Points, in no order, along strands that fork, close into loops and pass close to each other.
Points whose rows are less than 9.36 apart are linked; no others are. Some points are linked to none.
Matib: [ 3.29  0.06  0.61  0.10  0.17 -3.17  2.56  4.23  2.05 -1.72 -1.24  1.31
 -1.97 -2.90 -4.01 -0.87  2.00  2.44  1.15 -1.10  1.31 -2.78 -2.79 -2.38
 -0.09 -1.57 -0.97  0.18  0.92  1.47]
bes: [-1.14  1.01  0.53 -1.27 -0.15 -0.32  2.00  1.21 -3.79 -0.21 -2.01 -5.13
  0.30  1.85 -0.68  0.39  0.36  0.14 -0.79  3.48 -3.84  2.94 -1.85 -2.31
 -1.13 -4.70 -0.11  0.43  2.32 -4.58]
Bek: [ 1.22  1.97  1.58 -1.82  0.06  0.66  1.74 -0.03 -1.15 -0.87 -0.27  0.84
 -1.23  0.54 -1.52  1.04 -0.75 -0.03  2.95  1.01 -0.09 -2.16 -1.97  1.33
 -0.44 -1.90  1.83 -4.21  6.40  0.28]
Neka: [ 1.17 -3.76  0.13  1.81 -1.63 -0.19  0.11 -0.33  0.36 -2.47  2.36 -1.76
 -5.69 -0.72  0.75  1.23  1.42 -0.32  1.75 -2.19  2.56  1.29  2.25  1.66
  0.21  0.81  1.10  5.81 -1.10 -1.88]
pabid: [-2.89 -0.76  0.04  0.62  3.13  0.67 -1.14 -0.84  2.79  2.03  0.73  3.25
  1.49  1.81 -0.97 -2.43  0.94 -0.04  1.56 -1.36  0.90 -4.46  2.93 -0.36
 -1.69  1.51  3.48  1.55 -0.21  1.61]
dun: [ 0.73 -0.61 -4.55  0.21  1.28  2.35 -4.09 -1.57  2.17  0.80 -3.70 -3.36
  4.35  4.65 -0.56 -2.39 -2.20 -4.72 -0.60 -0.38 -0.44 -0.65  0.23  1.66
  2.17  1.69  2.34 -0.82 -2.30  3.07]
vokab: [ 0.63  0.97  0.78  2.20  3.05 -3.63  0.27  3.51 -1.30 -3.00  1.67 -2.63
  1.40 -0.85  3.72 -0.91 -2.56 -2.13 -4.84  1.67  0.12  4.33  0.97 -1.11
 -2.14 -2.57 -1.97  0.51 -0.03 -2.60]
zove: [ 0.77  0.94  0.26  1.02 -2.72 -1.55  2.98  2.32  0.46 -3.41  4.03 -3.14
 -5.51 -4.41  0.40  2.61  3.33  0.08  0.36 -4.34  0.70  0.66 -0.54 -0.32
 -1.72 -1.46  0.44  2.75  1.08 -3.71]
lumu: [ 1.52 -1.58  1.29  2.31 -1.02 -1.19 -1.16 -4.09  1.81  3.11  1.67  3.13
 -3.16 -2.17  2.50  2.36 -1.20  0.49  1.24 -1.19  0.39  0.36  3.03  3.33
  1.24  4.22  0.45  0.79  1.09  0.80]
Lis: [ 2.24 -0.27  1.04  0.79  0.30  0.60  0.73 -3.96  0.51  1.09  0.80  3.93
 -1.64  1.10 -0.21  1.17  0.42  1.70  0.78 -0.47  0.56  0.65  1.73  1.82
 -1.27  3.01  1.11  1.59  1.48  0.96]
bet: [-0.09 -1.66 -0.26  0.54  0.48 -3.00  0.35  0.41  2.66 -3.67 -1.72  1.43
  0.01 -0.83 -5.02 -1.86 -2.90 -1.85  0.79 -2.42 -1.63 -4.18  2.01  2.55
 -0.90  1.87  6.23 -0.22  2.05  1.49]
Varo: [ 1.15  0.15  2.66  0.70 -1.06 -3.53  4.22  2.19 -0.96 -5.37  5.19 -1.20
 -4.80 -6.37 -1.02  2.34  2.43  0.92  0.23 -3.18 -3.36  0.03  2.17  0.89
 -3.16 -1.39  1.59  3.51 -0.37 -1.68]
dap: [-1.26 -2.53  0.88 -1.19  0.78  3.14 -1.43 -4.11 -2.13  2.51  0.65  0.03
 -0.41  4.04 -0.45  1.46 -1.19 -1.06  2.44  1.12 -0.79 -1.94 -0.13  1.15
  2.83  0.09  1.95  2.44  0.39  1.46]
ropus: [ 1.40  0.57 -0.34  0.48  1.93  2.65  0.84 -1.36  0.16 -0.99 -1.65  0.52
  2.26  5.72 -2.79  2.88  2.77  2.27  1.98  0.72  0.37 -3.32  0.83  1.51
  0.85  1.75  1.68  1.60  0.37  3.28]
gezes: [ 0.25 -0.82  0.02  2.29  1.32 -4.37  3.63  4.71  2.26 -3.65  0.32 -1.18
 -0.99 -4.14 -3.79  1.32  0.43  1.66 -0.71 -2.39  1.09 -2.15  0.13 -2.18
  0.35 -2.90 -1.78  0.92 -0.17  2.31]
zad: [ 1.43 -0.06  0.03  0.26  3.04 -3.37 -2.24  4.14 -0.48 -0.56 -0.74 -3.28
 -0.20 -0.20  3.28 -0.08 -1.82  1.17 -2.41  1.46  1.87  0.18 -1.19  2.95
  2.69 -0.15 -2.43  1.66 -2.80 -2.28]
Nopun: [-1.48 -0.52  2.56 -0.70  0.55  2.15 -1.40 -1.82 -2.74  2.24  1.83  0.30
 -0.98  0.09  2.42  2.96  0.34  0.46  0.88  4.38  1.16 -2.85 -0.77  0.72
  0.90 -0.41 -3.21 -3.41  1.61 -2.20]
Naki: [ 0.78 -2.44 -0.83  3.88  2.80 -2.59  2.36  3.30  0.07 -2.05  2.49 -2.66
 -2.18 -4.42 -2.92  1.52  0.37 -0.16 -0.63 -1.35  0.40  0.07  0.86 -2.48
  1.27 -4.29 -1.57  1.89  1.11  0.29]
Vatu: [ 1.68 -0.12  0.64  2.73 -0.01  1.90 -2.93 -4.45 -1.26  4.33  0.66  5.49
  1.44  1.82 -1.13  1.24 -4.82 -2.44  0.15  0.16 -1.16 -2.36  2.96  2.55
 -0.23  2.75  5.22 -6.70  0.71  0.93]
veze: [ 1.16  0.10  1.92 -1.35  0.50 -0.66 -3.17  0.28 -0.41  0.07  1.09  4.43
 -1.48 -0.01  0.88  0.24 -1.84 -0.31  2.61  1.84  3.81 -4.09  1.03  2.50
 -0.81  2.71  0.72 -4.72  2.88 -0.55]
napub: [-0.19  0.88 -1.58 -0.49 -1.47  2.18 -0.46 -2.74  1.26  1.73 -1.61  1.60
  3.11  2.43 -1.10 -3.85  0.53 -4.40 -1.95  1.63 -1.32  3.57 -0.07 -2.10
 -2.54  0.40 -0.94 -3.62 -1.53  0.99]
vafe: [ 2.96  0.77  1.41  0.84  0.85 -0.03 -1.86 -2.58  0.25  1.37  1.37  5.97
  0.92  0.08 -1.02 -0.45 -3.57 -0.64  0.24  0.84  0.10 -3.51  3.01  2.84
 -1.77  4.93  2.77 -4.91  4.11  0.17]
bora: [ 0.60  0.65  3.37 -1.01 -1.19 -0.17  1.84 -6.56 -1.13 -1.73  0.36  3.73
  0.64  2.46 -2.87  1.15  1.96  2.59  1.17  0.18 -2.23  0.51  2.11  1.45
 -3.30  1.81  3.75  0.42  1.53  0.82]
Gan: [ 4.88 -1.57  0.72  1.49  0.93 -0.84 -1.71 -4.34 -1.64  0.35  2.62  1.62
 -1.47 -1.45 -1.03  0.52 -6.02  0.13 -1.02 -3.72 -3.46  2.77  1.37  1.34
  1.51  3.31  5.55 -0.21  2.54  1.99]
solez: [-3.05  0.89  2.03  1.39  3.36 -0.21  0.90  1.56 -0.77 -0.06 -0.68 -2.35
  2.69  1.40  2.28  2.27  1.51  1.90 -3.22  5.62  1.47 -0.77  2.14  0.93
 -0.33 -1.99 -3.29 -1.74 -0.99 -1.94]
vipup: [ 2.54  3.28 -1.09 -2.95 -1.68  4.99  0.49 -4.35 -3.52 -0.61  2.36 -2.40
 -0.58  3.39 -0.61  1.83  0.68 -0.83  2.28 -0.01 -2.29  4.90 -1.45 -2.54
  0.99  0.34  2.80 -1.55  0.71  1.95]
kufo: [ 1.44 -0.50 -2.38  4.41  2.73  3.36 -2.46 -0.82  0.63  4.46 -3.12  1.56
  2.80  0.79  0.63  1.92 -1.88  0.42 -0.34  0.51 -0.07 -3.17  1.69  2.04
  5.84  1.96 -1.82 -0.16 -4.57  1.36]
Zotet: [ 1.20  3.03 -2.04 -2.34  1.94 -0.21 -2.04 -1.98  1.37  2.29 -0.25  2.81
  5.46  2.10  0.94 -3.57  1.50 -2.03 -2.86 -0.03  0.31  0.96 -1.81 -1.12
 -1.17  1.12 -1.85 -3.48 -2.41  2.64]
lin: [-2.79 -0.83 -1.00  3.11  0.99 -0.70  1.75  2.84  3.17 -0.05  0.41 -0.59
  1.20 -1.17  2.17 -2.98  0.16 -1.29 -3.07 -2.03 -0.56  2.56 -0.27 -1.01
 -1.34  0.42 -4.24  1.57 -0.82 -0.40]
lat: [-1.81 -1.20  2.06 -4.38 -3.22 -3.55  0.70  0.40  1.74 -0.17 -2.20  1.31
 -0.16  0.78 -2.65 -0.75  1.97  2.58  2.54 -1.52 -0.47 -3.83 -2.66 -0.71
 -1.82 -1.74  3.56  2.40 -0.17  2.17]
Marik: [-1.15  0.33 -1.10  0.61  2.61 -0.56  1.57  3.58  1.42 -1.15 -4.04 -0.63
  4.14  2.47 -1.05 -1.78  2.19  0.18 -1.13  2.26 -0.14 -1.03  0.16 -0.59
 -2.75 -0.30 -2.16  0.19 -1.34 -0.72]
Kizuf: [ 2.04  1.12  0.97 -1.76  0.75 -1.69  1.25  1.35 -0.76  0.42 -0.46  0.10
 -1.85 -1.96 -1.09 -0.07  0.27  1.33  2.20  3.09  2.22 -1.51 -2.68 -1.06
 -0.42 -3.93 -1.52 -3.29  4.14 -1.34]
tad: [ 3.23 -0.75  1.08  0.18  0.81 -1.94  0.58 -2.75 -0.66 -1.15  2.75  1.94
 -1.42 -1.89 -3.59 -1.20 -3.24  1.30 -0.81 -1.89 -5.60  1.96 -0.01  2.40
 -1.28  3.94  3.20 -0.80  4.13  0.95]
Gep: [-1.06  0.47 -0.57 -1.92  1.94 -1.20 -3.36  1.19  0.20  2.02  0.28  2.24
  0.13 -2.70  4.65 -1.58 -0.66 -0.25 -0.63  2.19  1.51 -0.70  0.80  1.44
  0.14  0.32 -3.60 -2.95 -4.46 -1.36]
vana: [ 2.90 -0.87  0.05  2.90  2.25  2.73 -1.64 -2.77 -0.73  5.46 -1.65  4.37
  2.56  2.27 -0.54  1.25 -3.70 -0.43  0.30 -0.56 -0.71 -3.49  1.82  2.06
  3.48  1.54  4.47 -3.72 -0.82  1.69]
Fureg: [ 0.94  0.91 -0.60  0.60 -0.52  0.77  0.86  2.20 -1.32 -1.06  2.10 -4.29
 -2.77 -2.06  3.81  2.47 -0.66 -0.03 -0.67  0.17  1.48  4.04 -0.15 -0.07
  1.22 -0.78 -2.56  0.73 -1.44 -4.02]
laraf: [ 0.99 -0.98 -0.38 -2.05 -2.26 -1.74 -2.91 -0.56  1.21  3.45  1.00  0.82
  0.32 -1.90  1.68 -3.92  1.72  0.23 -2.53 -1.11  2.38  2.78 -3.17 -2.48
 -1.22 -0.27 -3.06  1.51 -2.42  0.24]
lur: [ 1.94  1.73  0.57  0.39 -1.43 -0.48  0.40  1.65 -1.30  0.91 -1.04 -1.20
 -3.29 -2.37  2.01  3.22 -0.30  1.86  1.89 -0.18  3.39  0.71 -0.49  4.12
  4.54  2.14 -1.72 -0.60 -2.11 -1.21]
gofez: [-0.11 -1.65 -0.14 -1.51 -4.12  0.91  0.26 -5.61 -1.16  0.13  0.42  1.15
 -0.39  1.69 -1.43 -0.73  2.69  0.54  1.72 -0.18  0.44  4.04  0.79 -3.06
 -1.79  0.01  1.28  1.58  0.98 -0.47]
kage: [-3.99 -2.18 -2.03  1.00  1.33  2.14  0.25 -2.97  1.72  2.89 -0.24  1.42
  0.59  2.21 -2.17 -2.50 -0.86 -1.60  1.51  0.79  0.27 -2.04  4.11 -1.39
 -0.09 -0.04  1.44 -1.11 -1.12  0.48]
kedid: [-2.25  0.15 -0.28 -1.53 -3.94 -0.43  2.89  1.03  0.80 -1.97 -3.99 -2.51
  0.28  0.65 -2.75 -1.29  0.77 -0.69  3.56  1.67 -0.74  1.23 -1.97 -2.27
 -1.64 -2.70  1.36 -1.74  0.16 -0.01]
fizup: [-1.22  2.50  0.62 -3.58 -4.03  4.06  1.32 -0.79 -2.98 -0.93  1.29 -1.55
  3.56  1.27  0.79 -0.19  3.48  2.20 -1.51 -0.34 -2.25  4.28 -2.54 -3.30
 -1.72 -0.33 -0.77  1.07  0.55  1.62]
feve: [-3.23 -0.54 -1.19  1.48 -0.10 -1.54  0.68  4.24  2.76 -0.26 -2.15  0.44
  3.12  1.35  0.40 -2.32  2.41  2.80 -2.17 -0.76 -0.91  0.95 -0.07 -1.71
 -1.72  0.17 -2.78  2.21 -2.30  0.64]
Fono: [-1.21 -2.13 -0.28 -0.86 -0.50  1.89 -1.71 -2.81 -1.13  1.73  2.13 -0.47
 -2.51  1.16 -0.81 -0.41 -3.84 -2.76  3.72 -1.33 -0.81 -0.14  0.97  0.67
  2.92  0.69  4.31  3.21  1.89 -0.43]
mutet: [-1.49  3.48  0.82 -0.95  1.83  0.22 -0.89  0.05 -1.47  0.54 -0.64  4.43
  2.74 -1.51  6.34  0.49 -0.17 -1.64 -3.35  1.77  0.13  0.31  0.15  0.89
 -1.27  0.20 -3.90 -3.52 -3.65 -1.30]
Zal: [-2.30  0.30 -3.09  2.18  0.01  1.65  0.65  0.56  2.45  0.10 -3.79  2.14
  3.15  3.19 -2.23 -4.60 -0.53 -4.92 -1.91  1.32 -1.98  1.51  2.19 -0.59
 -3.20 -0.09 -0.66 -3.28 -2.69 -1.85]
Lala: [ 1.37 -1.27 -0.80  1.14  0.03  0.46 -2.46 -2.67 -2.19  1.38  2.25  1.79
 -2.17 -0.02  0.10  1.37 -6.36 -1.75  2.55 -1.59 -1.66  1.16  1.02  0.43
  3.70  2.21  5.36  0.58  1.20  1.68]
bedu: [ 1.45 -3.53 -0.64  4.04  2.33 -0.64  2.37  1.24 -0.32 -2.82  2.67 -0.76
 -3.74 -4.03 -2.45  2.09 -1.00 -1.05  1.01 -3.01 -2.45 -1.51  1.74 -0.74
  1.64 -0.85  0.83  3.97  2.62 -0.22]
gadem: [ 0.04  4.68  0.85 -1.79 -5.25  3.82  3.10  1.32 -1.67 -0.11  2.37 -3.37
  0.75  0.56  1.02  1.88  4.46  4.12 -0.41 -3.41 -0.83  3.81 -0.71 -2.70
 -2.46 -0.49 -2.00  3.58 -0.54 -0.72]
zaku: [ 2.33 -0.02 -1.48  1.11  1.48 -0.20  3.07  1.77  1.88 -4.38  0.23 -0.26
  0.07 -2.71 -4.88 -0.32 -2.43 -2.10  0.79 -2.44  0.66 -1.56 -0.33 -2.35
  1.82 -1.97  1.57 -1.72  3.89  2.05]
Bar: [ 0.90  1.03 -0.25 -3.01 -1.33 -1.25 -4.74 -0.44  0.71  0.87  0.19  1.81
  3.40  1.32  1.81 -4.59  0.68 -0.73 -3.44 -1.28  0.91  3.48 -1.78 -2.33
 -2.06  1.31 -1.05 -0.28 -1.94  2.23]
lam: [-3.72 -1.05  0.34  2.12  2.48 -1.16  3.01  2.00 -1.11 -0.58 -1.39 -3.30
  2.20  2.12  2.04  0.71  0.18  1.44 -2.80  3.98 -1.46  2.25  2.20 -1.22
 -1.01 -2.46 -3.99  0.45  0.06 -2.44]
par: [-0.67  2.60 -0.82 -1.35 -0.75  4.65 -0.38 -3.42 -3.84  1.25  2.81  0.10
 -1.75  1.80  1.11  2.68 -1.74 -0.47  4.62  0.51 -2.84  2.21 -1.83 -1.34
  3.15  0.07  1.61 -2.02  2.79  1.93]
bekiv: [ 0.77  0.48 -0.83 -2.39  0.23 -0.44 -1.94  2.12  1.46 -0.79 -2.11 -1.49
  1.28  3.81 -2.19 -1.31  4.56  3.24 -0.03 -1.42  0.28 -2.31 -3.32  0.06
  1.01  0.19  0.31  4.48 -1.55  2.24]
vofe: [-2.68  0.25  2.17 -1.72  0.77  1.93  0.32 -0.57 -3.08  0.06  0.06 -1.43
  0.87  0.50  2.89  3.07  3.23  2.04 -2.00  4.44  1.20 -1.09  0.04 -0.28
 -0.56 -2.18 -3.64 -1.13 -0.53 -2.55]
mar: [-1.27  1.93 -0.16  0.57 -2.26 -0.61  3.98  3.62 -0.41 -0.54 -1.12 -4.17
 -0.62 -2.07  1.71  1.35  4.62  3.08 -2.29  0.88  1.15  2.82 -0.74 -0.59
 -2.28 -0.74 -4.16  0.55 -0.19 -2.49]
Fis: [-0.74 -0.15 -0.39  1.34  0.45 -1.29 -0.28  2.66  2.25 -2.23 -5.66  0.37
  4.70  2.80 -1.53 -3.65  0.33 -3.50 -1.67  1.05 -2.56 -0.06  0.16 -0.52
 -4.68  0.31 -1.06 -1.19 -3.00 -0.24]
Tifi: [ 1.37 -0.73  1.55  2.27  1.46 -1.58  4.10  0.77  0.00 -3.87  3.97 -1.31
 -3.61 -4.07 -1.57  1.86 -0.05  0.98 -0.63 -3.55 -3.93 -1.05  1.78  3.06
 -0.45  0.45  0.73  3.35  2.55 -1.04]
Vot: [ 1.31 -1.70 -2.45 -1.25  1.42 -0.42 -3.57 -0.28  1.32  3.00 -0.53 -1.06
  0.60  3.64  0.31 -0.59  2.84  2.28  0.03 -0.63  1.51 -1.20 -1.48  0.63
  0.80  1.81 -0.52  4.94 -3.65  2.99]
Vub: [ 0.79 -1.54  1.74 -2.32 -4.02 -1.23 -1.16 -5.05 -0.53  4.82  1.53  1.84
 -2.21 -0.47  0.82  0.94  2.80  1.64  0.02 -1.46  1.07  2.75 -1.58 -1.47
 -1.45  0.03 -0.19  3.52  0.68 -0.33]
tede: [ 2.03  0.49  1.93  1.16  0.65 -3.09  2.88  1.74  1.55  0.17  0.51  1.96
 -2.59 -4.88 -1.91  0.29  1.56  2.12  0.54  0.64  1.92 -1.54 -1.03 -1.13
 -0.61 -1.95 -2.29 -1.05  3.95 -0.90]
pazol: [-0.34 -0.11 -0.51  0.28  1.86  3.13 -1.83 -1.35 -0.86  1.92 -2.12  0.77
  1.70  1.24  1.33  1.68  0.00  0.79 -0.56  3.43 -0.28 -2.09 -0.54  1.30
  4.60  1.64 -2.79 -1.42 -3.68  0.45]
gana: [ 1.90 -0.41 -3.13  2.74  1.21  3.35 -0.74 -3.04  0.82  5.33 -2.67  2.97
  4.05  0.98 -0.51  0.56 -3.16  0.83 -0.14 -1.16  1.03 -1.18  2.20 -0.05
  5.08  1.18  2.81 -2.16 -2.86  2.99]
bofo: [ 0.10  2.47 -0.13 -1.35 -3.00  3.55  1.24 -3.19 -1.60 -0.93  0.75 -1.97
  2.06  2.69 -2.08 -0.14  1.89  0.15 -0.42  0.44 -3.93  6.77 -2.43 -3.45
 -0.75 -0.33  0.06 -0.48  0.97  2.43]
Suri: [ 0.56 -2.91 -0.91  0.93 -1.66  1.14 -0.60 -2.94 -1.79 -1.60  3.00 -0.07
 -4.35  0.33  0.38  0.43 -2.34 -0.72  3.71 -1.23  0.70  1.28  2.15  0.45
  0.88  2.14  3.20  4.70 -0.05 -2.66]
fef: [-0.63  2.27  0.44 -0.15 -1.73 -0.10  2.43  4.48  0.54 -2.43  0.53 -1.84
  0.52 -2.25  0.32  0.23  3.02  4.05 -0.37 -1.30  1.88  0.92 -1.42 -1.78
 -1.21 -0.71 -3.37  1.20  0.92  0.30]
ral: [-0.17 -0.84 -1.77  1.85 -1.34 -1.71  4.02  3.04  0.49 -2.15 -4.61 -3.44
 -1.34  0.33 -4.10 -1.14 -1.90 -1.38  2.09  2.02 -0.84  1.13 -0.18 -2.51
 -0.17 -3.03  1.49 -2.06  1.36 -1.75]
vovo: [ 2.42  0.65 -0.80  1.16 -0.86  0.48 -2.20  0.32 -0.90  1.20 -1.35  0.03
 -1.19 -1.10  0.66  0.55 -2.83  1.81  1.91 -1.15  1.05  1.16 -1.29  2.24
  5.48  1.80 -0.70  1.58 -2.44  1.00]
vazik: [-3.96 -3.39 -0.16 -1.42 -1.80 -1.35 -1.18  1.07  0.50  0.37 -0.03 -1.83
 -0.76 -1.98  1.58 -0.95  3.40  1.39 -1.54 -0.15  2.20  1.04 -1.04 -1.21
 -3.43 -0.38 -2.37  3.99 -1.48 -3.28]
Neput: [ 0.78 -1.14  0.84  1.33  1.58 -5.04 -2.97  3.83 -0.95 -1.20 -0.74 -1.39
  0.93  0.18  5.44  0.27 -1.60 -1.43 -5.27  2.28  1.48  1.25 -0.22  1.32
 -0.27 -1.35 -1.68  2.50 -2.31 -3.20]
zele: [-1.51 -0.10  1.91 -1.15  1.13  1.57 -3.94 -0.46 -1.67  0.51  2.22  1.87
 -0.44  1.05  0.86  2.25  0.75  0.10  1.92  3.96  3.08 -5.48  0.82  1.17
 -1.32 -0.14  0.42 -4.64  2.09 -1.33]
fitef: [-1.84  0.16  0.90 -4.27 -1.42 -2.36 -0.54  3.68  0.73 -2.07 -3.84 -1.38
  1.16  1.71 -2.39 -0.88  2.13  1.90  2.18 -0.70  0.88 -3.00 -3.52 -0.40
 -1.37 -0.98  2.46  2.76 -3.14  1.33]
nid: [-0.84  0.93  0.84 -0.37  0.30  0.81 -2.66 -2.92 -0.71  4.76 -0.29  0.86
  1.63  1.27  3.37  0.94  1.69  1.05 -1.84  1.47 -1.49 -0.90 -1.70  1.31
  3.95  1.37 -3.59  0.67 -4.38  2.34]
Pigug: [ 0.00  2.04  0.28 -1.51 -2.42 -0.45  0.60  2.88 -0.49  0.86 -0.25 -3.72
 -2.76 -2.15  4.46  3.01  1.23  0.70 -0.66 -2.37  2.20  2.47 -2.08  2.73
  3.36  1.68 -2.30 -0.17 -3.60 -2.64]
Bemol: [-4.51 -0.93  1.07 -0.04  0.60 -1.55 -3.73  2.35 -0.02  2.38  2.35 -0.91
 -1.93 -3.93  4.84  0.10 -1.36 -0.85  0.82  0.28  3.32 -0.86  1.86  1.79
  0.22 -0.37 -2.20 -1.71 -3.63 -1.80]
sila: [-1.86 -1.86  0.22 -0.23  2.85 -1.79 -2.51 -0.14  3.34 -0.80  0.33  1.58
  1.09  0.64 -2.71 -1.40 -1.16 -1.40  1.97 -1.33 -0.21 -6.60  2.11  3.72
 -1.16  1.90  5.33 -1.00  1.74  2.02]
Luga: [ 2.45  0.75 -1.80  0.02  0.04  0.08 -1.28  3.25  0.13  0.06 -0.19 -0.55
 -0.01  0.09  1.51 -1.49 -1.23  0.51 -1.70 -0.30 -0.05  1.12 -1.64  0.43
  3.53  1.30 -3.30  1.97 -1.36  0.07]
gesor: [ 0.36 -1.36 -0.52 -2.07 -1.59 -0.90 -1.26 -0.87  1.19  3.67  1.54  0.47
 -2.39 -2.37  1.02 -0.48  2.57  1.38 -0.10 -1.42  1.72  0.45 -2.49 -0.61
  1.68 -0.04 -2.50  2.95  1.60  1.14]
Sel: [-0.74 -0.76  1.43 -2.45 -2.51  0.39  1.68 -5.41 -0.93 -2.54 -0.92  2.69
 -1.62  1.44 -3.76 -0.65  1.47  0.32  3.55  1.21  0.35  0.63  0.87 -0.62
 -3.68  0.50  2.81 -0.37  1.18 -1.20]
Dinut: [ 1.51 -0.15 -2.52  0.47  0.97  1.57  1.93  1.78  0.89 -3.37 -2.10 -1.59
 -0.73 -0.44 -3.60 -1.12 -3.51 -1.99  0.67  0.76  1.24 -0.01  0.51 -1.47
  1.24 -0.92  0.61 -2.02  2.57 -1.19]
Dere: [ 0.13  0.39 -0.57  0.83  1.00 -1.06  1.62  4.09 -2.74 -3.39  1.48 -5.80
 -0.78 -0.60  2.04  0.89 -0.99  0.33 -2.53  2.97  1.10  5.53  0.62 -1.19
 -1.44 -2.18 -0.09  2.78 -0.74 -4.26]
Zuza: [ 1.60  3.19  0.86 -1.88 -4.13  2.45  2.95  5.43 -1.30 -1.82 -0.06 -1.45
  1.25  0.84 -0.75  0.09  3.70  5.03  0.64 -2.02 -0.44  1.97 -1.42 -0.84
 -0.90 -1.77 -0.91  2.47 -1.11  0.14]
mobe: [-3.79 -2.63  0.26 -2.01 -0.04 -1.46 -3.02  2.28 -0.33  0.74  2.98 -2.90
 -2.03 -2.61  3.44  0.05  0.00  0.47 -1.06 -0.78  3.88 -1.44 -0.53 -0.38
 -0.01 -1.02 -2.10  2.54 -1.46 -1.39]
Kez: [ 0.00  1.22  0.33 -1.21  0.22  3.63  0.41 -0.60 -2.34  0.81  1.61 -1.48
 -0.93  1.70  0.06  2.14 -1.54 -1.14  4.39  2.09 -1.02 -1.71 -1.81  0.76
  2.70 -1.07  0.78 -4.18  5.30  0.97]
vezo: [ 0.07  3.67  1.48  0.72  2.18  0.13 -1.12  1.50 -2.23 -1.36 -1.85  4.18
  3.52  2.39  6.37  0.29 -0.13 -4.14 -3.26  0.24  1.10  0.34 -0.44 -1.56
 -2.63 -0.93 -2.65 -2.17 -1.46 -0.60]
Mup: [-2.92  0.23  0.21 -2.45 -1.35  2.52  0.87 -2.57  0.39 -1.63 -2.33 -1.80
  1.13  2.46 -1.61 -0.32  0.70 -1.96  0.93  2.10 -0.21  0.60 -0.88 -0.81
  0.68 -1.36  0.04 -2.29  1.19  1.36]
Zuz: [-1.84 -0.64 -0.99  0.33  1.93 -0.09 -4.29 -0.49  1.67  4.19 -0.10  0.07
  1.86  1.66  2.69 -1.80  0.76  0.83 -0.58 -1.19 -0.10 -1.55 -0.68  1.62
  2.38  1.00 -1.32  3.22 -4.68  2.66]
nuza: [-3.66  1.36 -0.11 -3.11 -0.45  3.97 -1.26 -2.10  0.47 -1.97 -1.51 -4.09
  1.86  1.65  1.78  0.52 -1.13 -3.35  0.12  2.38 -2.34 -1.89 -0.40  3.08
 -0.06 -2.13  0.22 -3.27  2.42  1.92]
Dekur: [-0.43  2.02  0.38  0.70  3.64 -0.70  1.25  2.41 -1.43 -0.85  0.21  0.77
  1.87  1.46  4.86 -0.97 -3.47 -4.11 -3.89  1.65 -0.37  2.68  0.66 -1.45
 -1.06 -2.70 -2.88 -2.29  1.24 -1.56]
nedu: [ 1.97 -0.38  0.69  1.68 -1.07 -2.83 -1.00 -0.91  3.34  3.84  2.93  1.71
 -4.25 -2.80  1.34  0.08  1.00  1.10  0.50 -1.52  2.33 -0.32 -0.52  0.91
  1.32  1.75 -2.09 -0.06 -0.11  1.55]
tete: [-3.01 -1.48 -3.15  1.50  2.21  5.43  0.82 -2.33  1.97  1.76 -2.52  0.87
  2.30  2.13 -2.37 -1.30 -0.80 -4.34 -0.89  0.98 -0.38 -4.12  3.95  1.89
 -0.12 -0.91  2.91 -4.01 -1.63  0.11]
viden: [-2.86 -0.12  0.08 -1.99 -4.77  0.48  0.11  0.75 -0.17  0.06 -1.62 -2.36
  0.31 -1.65  2.56  0.55  4.45  2.44 -3.79  0.15  1.12  2.42 -0.12 -1.79
 -3.48  0.02 -4.34  2.57 -0.67 -3.93]
ruvep: [ 1.33 -1.46 -0.61  0.25 -1.99 -4.03  0.77  0.59  3.51 -3.99 -2.34  1.06
 -1.36 -0.80 -6.19 -2.16 -0.94 -2.08  1.30 -2.85 -0.59 -1.78 -1.42 -0.63
 -0.82 -0.13  5.45  1.76 -0.44  3.02]
koga: [ 3.11  0.14 -0.06  1.69  0.59 -2.10  2.41 -2.62  0.86 -1.02  1.00  3.21
 -1.06 -3.35 -3.46 -1.62 -2.40 -0.41  0.54 -2.45 -3.26 -0.49  0.67 -0.42
  0.00  1.86  3.20 -1.62  5.67  0.03]
kan: [ 0.96 -0.23 -0.19  2.40  1.49 -2.26  3.14  0.64  2.05 -2.49  1.30  2.77
 -0.50 -5.76 -4.31 -1.12 -3.87 -2.01  2.19 -3.03 -2.19 -2.93  0.33 -2.64
  0.00 -1.60  2.13 -3.54  3.32  1.55]

A piece is all that can be reached along the links. How many separate loops has the piece of each point below (a circle has one, a figure eight two, a Y none), and how many tips (points with one link)?
bora | loops 1, tips 1
Naki | loops 1, tips 1
nuza | loops 0, tips 3
bet | loops 0, tips 2
nid | loops 0, tips 2

A fork is a point with three links, a tip a point with one. Leave the first point through the second and follow the links. Name the first fork or tip that comes.
Vot / Zuz | lam
lam / solez | lat
Dekur / vezo | zove
viden / vazik | vokab
Gan / tad | nuza
kedid / ral | Fono

How many points has the smallest loop of links through each point below? Write none if it is on no loop.
fitef | none
vovo | 9
lumu | 8
Kizuf | none
